Each row is a point on a tangle of strands that fork, close into loops and nearly touch. The rows are in no order.
In the rows, 100 means zero.
Two points are linked if the straight distance between their rows is under 41.1. Some points are linked to none.
K_665: [136 167 125 186 136  86  45  97 125 132]
K_356: [ 28  93  92  76  94 117 154  71 119  40]
K_445: [ 70  65  54  15 131  73 118 148 128 114]
K_33: [108 163 140 159 123  91  59  94 134 109]
K_167: [118 116  81  83 121  89 102 132 139 141]
K_335: [111 131  90 113 125  92  65 114 118 113]
K_326: [177 108 147 116  61 122  73  76  47 119]
K_521: [ 51  94 113 101 114  94 144  85 117  59]
K_344: [109  91 119  96  88  91  91  91 101 103]
K_240: [161 146 131 148  68 124  40  70  72 122]
K_764: [127 114  76 102 153  81  88 142 128 170]
K_309: [ 88  71  83  90  68 103 121 108  68  49]
K_437: [ 30  66  60  50 127  83 110 126 138 106]
K_337: [ 47  68  47  33 133  80 107 139 138 110]
K_535: [122 107  74  83 122  92 105 137 139 160]
K_31: [133 101  73  74  92 127  85 131  83 144]
K_150: [ 23  80  71  69 106 108 149 102 107  43]
K_186: [ 28 128  94 127 127 106 132  38 124  39]
K_471: [152  75  98 101  55 115 108  95  27  81]
K_93: [ 75  77  96  79  97  89 104  97 119 105]
K_894: [ 78  67  62  44 117  82 103 128 105 105]
K_10: [101  42  69  47  61  99 148 113  85  92]
K_136: [126 144 173 166  86 105  52  56  97 100]
K_81: [128  72  86  49  98 101 102 128  68 118]
K_961: [111 154 127 149 120  90  68  95 145 125]
K_208: [  8  66  70  70 130  87 152 100 145  85]
K_588: [ 98  73  56  15 123  86 120 155 118 128]
K_302: [ 73  50  75  60  99  79 137 123  99  73]
K_63: [ 32 124  90 114 133 100 135  53 112  36]
K_213: [ 43  57  67  66 110  81 142 122 103  61]
K_916: [ 92  82  86  72  94  99  88 100 115 117]
K_747: [152 147 166 162  73 108  43  55  91 107]
K_103: [115  79  85  83  79 108  85  93  79 113]
K_422: [112  89 111 119  33 124 106  75  65  51]
K_205: [ 55  64  65  60 110  83 106 116 111  96]
K_776: [101  70  88  99  73 103 101  86  79  93]
K_12: [120 163 116 190 145  81  41  94 133 144]
K_613: [162  85 114 114  53 133  79  78  32 119]
K_576: [113 141 108 145 154  70  65 108 165 165]
K_118: [134  82 101 116  36 124 103  78  40  61]
K_592: [ 63 104 129  93  73 120 141  63  96  31]
K_512: [ 44 104 112 114 131  89 125  83 109  63]
K_917: [ 76  86 111 113  71 109 128  79  99  64]
K_691: [126 109  72  91 145  82 104 146 142 172]
K_49: [100  69  66  27 119  86 114 144 107 119]
K_188: [ 64  72  97  89  96  96 114  93 116  95]
K_683: [133 130  85 113 127  92  76 127 114 137]
K_412: [ 88  43  75  53  73  87 152 119  95  78]
K_79: [104  68  74  60 100  89 102 119  78 103]
K_243: [106 174 147 169 126  97  46  83 123  96]
K_215: [145  99  81  71  88 131  85 138  63 141]
K_108: [ 71 101 127 109  77 113 137  77  97  41]
K_514: [ 44  83  99  96  98 101 143  88 120  67]
K_975: [125  85  63  50 114 107 108 161  92 141]
K_841: [110  88  76  69  91 111  86 108  94 123]
K_730: [178 129 141 132  76 117  56  80  43 110]
K_831: [115  92 134 131  50 110 111  76  75  62]
K_102: [ 51 114 125  94  99 109 149  62 102  24]
K_742: [101  88 125 123  66 107 116  80  85  66]
K_882: [154  80 104 100  61 127  84  91  31 115]
K_4: [109 151 113 163 168  65  49 108 153 158]
K_339: [ 36 113 101 119 137  95 131  71 111  53]
K_755: [148 169 152 174 103 101  42  78 105 103]
K_947: [154  92  98  69  83 129  88 152  48 140]
K_9: [ 98 162 165 164 122 102  52  64 106  90]
K_293: [163  89 133 120  51 121  84  66  49 113]
K_206: [105 149 173 169 110 100  62  55  92  86]
K_411: [139  75  95  45  93 111 106 135  62 129]
K_327: [ 20  62  66  62 127  87 122 112 141  95]
K_269: [115 146 113 148 123  90  72 101 154 139]
K_525: [152  73 108  54  74 119 102 138  50 132]
K_28: [ 33  68  79  86 100 101 139  95 118  74]
K_48: [142 167 136 180 120  91  47  91 118 118]
K_131: [ 41 105 113  83 104 106 153  63 115  29]
K_544: [120  42  74  50  69 103 139 113  72 110]
K_377: [ 71  75 100 105  77 102 118  89 100  81]
K_490: [164 157 153 159  69 117  42  64  93 119]
K_728: [ 13  76  83  75 129  93 156  91 142  76]
K_307: [150  84 118 127  41 122  94  68  51  94]
K_579: [114  49  81  40  90  96 128 119  83 115]
K_338: [160  70 106  93  64 116 107 102  21  99]
K_697: [128 123  77 114 140  83  84 133 124 150]
K_898: [102 157 108 182 159  76  43  98 146 153]
K_561: [149  79  97 109  43 122 103  90  28  65]
K_972: [169 144 124 140  80 125  44  85  62 120]
K_759: [ 91 123  98  96 125  85  73 115 123 107]
K_37: [121 139 105 147 133  80  68 102 157 162]
K_862: [ 84  64  73  78  94  88 106 107  88  92]
K_805: [103 118  90  82 119  79  88 125 137 116]
K_190: [ 23  89  76  70 100 113 154  84 114  43]
K_329: [ 40  63  71  63 102  91 149 121 102  44]

A tip is a point with one link. Name the tips that can be reached along the links from each point below, in the order of the rows.
K_9 => K_776, K_755, K_307, K_579
K_215 => K_31, K_862
K_437 => K_205, K_728
K_514 => K_186, K_28

A piece is all that can be reached along the links. How many separate loops has the piece of each point below (a circle has one, a figure eight two, a Y none), and how many tips (points with one link)?
K_31 => loops 0, tips 2
K_742 => loops 0, tips 4
K_691 => loops 1, tips 0
K_205 => loops 0, tips 2
K_186 => loops 0, tips 2

A fork is a point with three links, a tip a point with one. Leave the first point through the second and follow the links. Name the first fork or tip that comes.
K_445 / K_337 => K_728
K_947 / K_525 => K_862
K_190 / K_356 => K_917
K_79 / K_81 => K_31
K_302 / K_412 => K_579
K_588 / K_49 => K_205
K_747 / K_490 => K_293
